A landscape with many valleys, sampled at points; each row gives a point and its height.
A ball rolls from a point to the lowest of its 2 nearest points, and stops where none of them is lower. Distance is the straight distance between rows; heights are no part of it.
<696>: [141 119 160 158 175 115 170  87 138  99 126 116 131 121 115 123 120 116
 164 128]  h=275
<62>: [136 165  71 178 126 160 122 116 149 113 109 125  93 137 176  92 125 115
 131 136]  h=217
<1142>: [158  99 106 125 190 132  76 112 131 101 140 128 114 117  75 120 190 147
 135 118]  h=240
<1003>: [174  95 100 117 147 109  90 135 114 117 165 122  71 129  78 159 146 154
 166 128]  h=199
<980>: [145 134 155 170  67 137  91 130 164 119 125 136 151 115 127 111 100  79
 175 167]  h=462
<624>: [134 125  31 119 100 106  95 119 105 106 145  97 131  98 114 104 111 159
  74 114]  h=440
<580>: [ 59 130 162 119 164 148 101  95 128 113 115  94 142 181 114 140 136 135
  96 155]  h=176
<283>: [161 143 116 132 104 138 132 176 102 133 145 128 129  96  93 128 123 151
 171 157]  h=29
<972>: [159  84 147 107 130 136  98 119 130 134 125 120  96 164 170 145 146 118
 139 147]  h=427
<416>: [ 76 123 147 107 161 144 159  95 124 109 111 118 114 171 147 160  87 106
 108 157]  h=114
<1129>: [132 149  68 158  96  88 129 123  86 108 140  91 155 110 110 148  85 145
  94 145]  h=461
<479>: [109 119  77 113 148  58 105 113 127 118 145  89  72 130 168 159 112 145
 126  99]  h=211
<368>: [ 88 167 149 193 138 134 130  89 142 126 120  47 128 155 126 114  97 158
 137 109]  h=250
<505>: [ 91 140 183 145 130  65 100 170 143 142 139 144 140 156 161 130 139 112
 152  62]  h=590
<127>: [125 174 115 206 161 125 167  97 108 118 113  84 142 122  93 114  88 144
 167 117]  h=317
<186>: [134 135  97 102 158 159  84 132 174 121 119 122  99 115 168 157 168 124
  94 191]  h=312
<220>: [ 52 145 172 113 128 154 152 127 144 170 134 108 149 114 113 130 102 121
 137 101]  h=486
<333>: [118 117 125 123 105 158 113 116 201 124 126 121 148 103 152 137 153  94
  91 184]  h=276
<856>: [221 145 144 174  97 165 170  96 134 167  92 144 150 110  87 126 174 145
 175 175]  h=439
<514>: [127 104  67 108 140 130 111  86  78 105 121 138 101 156 119 140  81 106
 142 127]  h=410
<703>: [112 152  92 137 155  92  94 167 137  92 142 110 152  88 112 144 157 156
  80 158]  h=350
<986>: [ 81 121 120  87 141 123 165  95 124 127 115 134 104 169 175 162 128 129
  37 143]  h=173
<199>: [117  98 155  92 132  67 193 144 125 121 148 156 138 127 136 178 139 122
  89 101]  h=665
<977>: [105 180  69 143 162 119 115 122 135  88 130  69 116 100 126 124 122 174
  85 166]  h=307
<587>: [129 128 129 120  60 152 122 163 126 150 128 162 145 135 158 107 115 106
 115 130]  h=447
<103>: [111 125 189  99 150 129 108 169 159 150 142 112  99 148 196 151 160 131
 141 148]  h=396
<290>: [126 127 150 134 112  54  95 168  96 144 146 127 150 152 167 176 114 127
 148 121]  h=622
<1021>: [166  98 195  78 128 122 122 184 136 135 145 165  79 117 144  91 151 118
 186 115]  h=473
<436>: [133 140  75 134 160 148 124  82  59 137  95 132 138 179 132 142 141 142
 113 138]  h=391
<775>: [127 136 164 178 117 127 142 119 160 125 159 102  96 142  59 149 158 167
 143 112]  h=313
<1017>: [116 167 140 176 142 159 151  68 154 122  92  52 141 146 163 125 109 141
 122 174]  h=185
<834>: [ 94 145 134 192 146 106 123  82 144 121 108 157 113 171 140 146  85  82
 156  74]  h=585
<1090>: [114 136 157 144  87 117 125 153 113 160 134 192 103 160 129 134  65  91
 195  58]  h=568
<575>: [118 149 107  98 179 147 142 151 120 118 128 102  91 131 178 161 139 150
 114 183]  h=344
<1049>: [162  98 215  93  98 117 172 160 106 139 132 192 136 127 116 104 120 107
 154 107]  h=448
<274>: [153 122 152 160 138 147 156  88 130 111 124  73 128 149  68 129 167 183
  95 142]  h=261
<985>: [132 120  93 142  82 148 132  88 109 153 106 160 148 160 157 112 104  92
 101  89]  h=468
<1046>: [106 142 124 131  80 117 150 154 101 136 143  89 171 100 127 104  79 146
 115 106]  h=490
<558>: [ 81 124 136 148 158  63 124 114 142 103 114 142 124 173 178 131 121 103
 107  60]  h=555
<481>: [139 148 102 145 117 142 131 152 135 142 134  89 106 104 192  80 116 142
 154 106]  h=264
<22>: [ 81 162 113 163 156 125 162 123 130 118 103 154 143 134 158 144  47  81
 149 116]  h=615
<497>: [ 97 107 102  67 116 107 161 134 155 145 153 107  95 111 159 159 143 151
  50 115]  h=231
<855>: [201 158 141 176  88 137 158 164 102 134 121 152 139 113 121  85 140 149
 164 114]  h=98
<991>: [139 122  89 138 127 131 140  80 154 134 118 146 156 112 136 165 158 107
  73 158]  h=233
<883>: [110  98 114 124 100 137  93 107 147 131 154 147 129 114  53 128 154 116
 113 113]  h=507
<1122>: [172 154  85 130 104 187  87 161 136 166 112 135 161  92 137 132 162 144
 113 187]  h=388
<650>: [ 76 165 178 146 121 169 159 136 133 158 126  88 138 145  87 159  92 161
 150 150]  h=434
<764>: [131 127  67 103 147 185 197  99 135 117 103 139  91 123 159 134 111 116
  99 174]  h=443
<1107>: [150 138 190 129 115 174 114 157 112 141 101 105 157 163 155  75 156 150
 115 155]  h=535
<668>: [ 79 135 187 134  93 142 107 129 155 173 136 145 118 144 103 131  81 101
 173  93]  h=533
<528>: [111 132 106 120  87 114 119 178 140 114 122 170 148 138 180 133 134 107
  48 135]  h=422
<188>: [107 139 138 141 171 161 113  85 153  99 116  64 115 152 113 118 174 178
  74 172]  h=227
<315>: [105 130 167  89 128 155 124 202 124 128 158 155  71 117 109 106 121 141
 183 127]  h=499
<475>: [154  59 137 104  79  79 126 116 130  79 138 119 129 147 136 145  80  99
  84 140]  h=658
<950>: [164 106  89  76 172 112 167 136 109  98 139  98 144  75 147 128 142 166
  75 153]  h=306
<1067>: [154  89  92 121 123  80  80 122 125 111 131 130 139 109 143  88 137 101
 146  85]  h=506
<724>: [ 99 148 103 141 122  77 105 182 115  63 137 149 156 138 128 136 134 137
  47 140]  h=390
<749>: [135 134 230 130 102 188 121 131 127 153 104 145 138 174 104  76 145 133
 156 137]  h=554
<875>: [132 101 116 144 141 112 117  94 166  77 120 158 120 160 117 106 173 111
  67 113]  h=463
<902>: [ 86 151  75 108 104 186 112 109 138 171 134 124 112 119 120 162 143 121
 122 160]  h=570
<123>: [100 122 212 131 137 167 109 108 138 137 122 133 163 137  43 108 155 137
 142 128]  h=536
<723>: [209 102 109 148 105 154 162  69 114 170 113 128 122 133 114 147 158 134
 144 127]  h=418
<590>: [124  95  85  91 106  58  55 145 132  88 144  93 144 111 132 111 129 142
  61 119]  h=416
<1035>: [109 115  86  82 133  86 115 125 139 171 157 110 129  89 141 191 163 140
  94 123]  h=287
<825>: [160 163 138 174  74 152 135 110 120 172 102 161 153 112 126 102  91  90
 202 123]  h=428
<48>: [108  93 175 109  90  58 146 166 127 102 147 139 138 163 154 175  84 105
 105 130]  h=644
<515>: [159 122  62  95 157  77 124 138 100 141 135 137 164  79 159 169 154 132
  91 132]  h=333
<613>: [102 134  92 132 128  77 112 125 130 116 125 115 142 131 177  80 126 116
  96  57]  h=528
<60>: [120 116  50 103 111 169  93 109 134 143 138 129 106  98 134  99 135 118
 138 114]  h=551
<131>: [106 163 103 169 101 144 109 121 128 110 116 105 163 119 105 129  95 115
 136 169]  h=489
<629>: [110 138 164 198 102 154 163  97 199 114 130 106 111 146 102 122 131 132
 100 127]  h=370
<881>: [143 111  95  95 200 124 108 130  79  90 137 101 122 123 106 123 158 168
 110 140]  h=273
<189>: [144 129 121 135 169 145 132  73  81 172 100 118 140 157 155 126 147 132
 164  98]  h=369
<911>: [154 122 157 119 123 105 102 173 135 136 147  81 137 110 168  85 164 167
 132 103]  h=310
<110>: [173 126 110  91 137 177 142 144 113 154 128 106 152  96 105 159 166 175
  96 195]  h=363
<944>: [174  67 149 130 120 116  99  76 128 125 125 131 117 183 119 135 167 128
  95 115]  h=444
<387>: [140 132 176 126 131 139 137 124 128 132 119 190 157  87  67  86 141  93
 187 136]  h=503
<37>: [ 97 121 111 128 124  88 144 150 142 106 153 112  81 120 152 123  68 116
 149  79]  h=278
<229>: [114 109  85  98 130  97 132 130 102 133 129 156 161  82 139 127  97  83
 162 106]  h=482
<499>: [163 147 101 149  91 145 114 162 156 131 128 152 184  84 121 101 183 131
  74 143]  h=414
<895>: [184 105 162 159 127 107 128 123 139  96 130 140 154 123  87 129 157 121
 137 154]  h=226
<484>: [123  99 110  70 147 139 172 108 117 113 137 103 158  90 108 163 126 134
  82 185]  h=335
<488>: [120 123 152 117  99 143  88 133  86 143 132  83 174 155 112  95 116 154
 113 123]  h=516
<636>: [101 124 134  78 142 113  99 182 121 154 146 130 124 133 166 122 174 144
 119  95]  h=352
<32>: [130  92 122  72 143  74  76 151 110 131 137  96 144 142 166 130 176 164
  66  95]  h=387
<665>: [118 129  56 121 136 151 147  75 112  88  92 144 106 139 162 121  71  89
 110 156]  h=426
<699>: [104 127  62  90 184  99 113  91 120  96 146  80  71 112 129 143 128 182
  83 136]  h=263
<781>: [114 174 135 145 179 157 172 142 107 133 117  77 121 135 122 154 130 173
 149 177]  h=382
<82>: [108 144 119 148 124 176 189 126  92 117 123 152  98 179  69 137 114 155
 120 109]  h=532
<93>: [168 119 214 115 125  60 134 137 101 138 134 179 156  98  87  93 135 104
 190  92]  h=474
<1103>: [212 132 131 126 111 103  68 192 114 143 144 168 139 102 102 161 152 148
 158 165]  h=100
<79>: [ 74  91 109  69 133 133  93 121 128 116 143 109 116 115 112 126 120 117
 122 128]  h=531
<224>: [124  93 126 131 119 142  87 115 169 123 141 158 106 139 104  88 185 113
 109  70]  h=485
<539>: [191 108 121 106 135 124  58 188 153 135 168 150  71 111 100 166 176 163
 137 131]  h=153
<95>: [108 143 237 105 119 126 179 191 141 142 128 189 116 108 114 111  71  97
 182 112]  h=407
<943>: [139  94 185  95 167 142 145 118 142 143 127 125  98 122 175  81 133 107
 196  93]  h=500
<382>: [ 92 164 149 163 156 189 193 129 137 112  97 181 119 155  86 133  93 104
 159 120]  h=501
<1124>: [126 159  82 150 153 186 211 119 130 104 103 142  91 129 104 149  94 121
 153 169]  h=466
<553>: [156 133 140 150 119 101 133 136 150 145 132 150 165  95 139 162 161 107
 141 152]  h=174
<1074>: [117 192 184 182 125 148 158 131 115 176  92 188 153 128 106 124  78 104
 207 105]  h=384
<168>: [129 154 164 141 164 132 171 114  88 166 107 155 139 147 144 136  96 117
 194 100]  h=332
<376>: [168 100 151 116 111 138 132  88  92 182 139 136 124 138  96 128 144 140
 170  88]  h=397
<114>: [133 109 126 114  95 126 118 110 131 170 124 175 146  93 142 112  99  68
 204 106]  h=458
<152>: [109 112 181 121 137 104 158 178 171  99 150 147  97 105 140 113  78  91
 181 106]  h=345
<737>: [135 171  98 175 116 176 141 165 128 104 115 163 132 125 124  67 120 117
 155 123]  h=162

Where does a ball stop that starts at each point below?
<587>: <479>
<834>: <168>
<668>: <553>
<290>: <168>
<60>: <283>
<1124>: <168>
<1107>: <283>
<131>: <283>
<103>: <283>
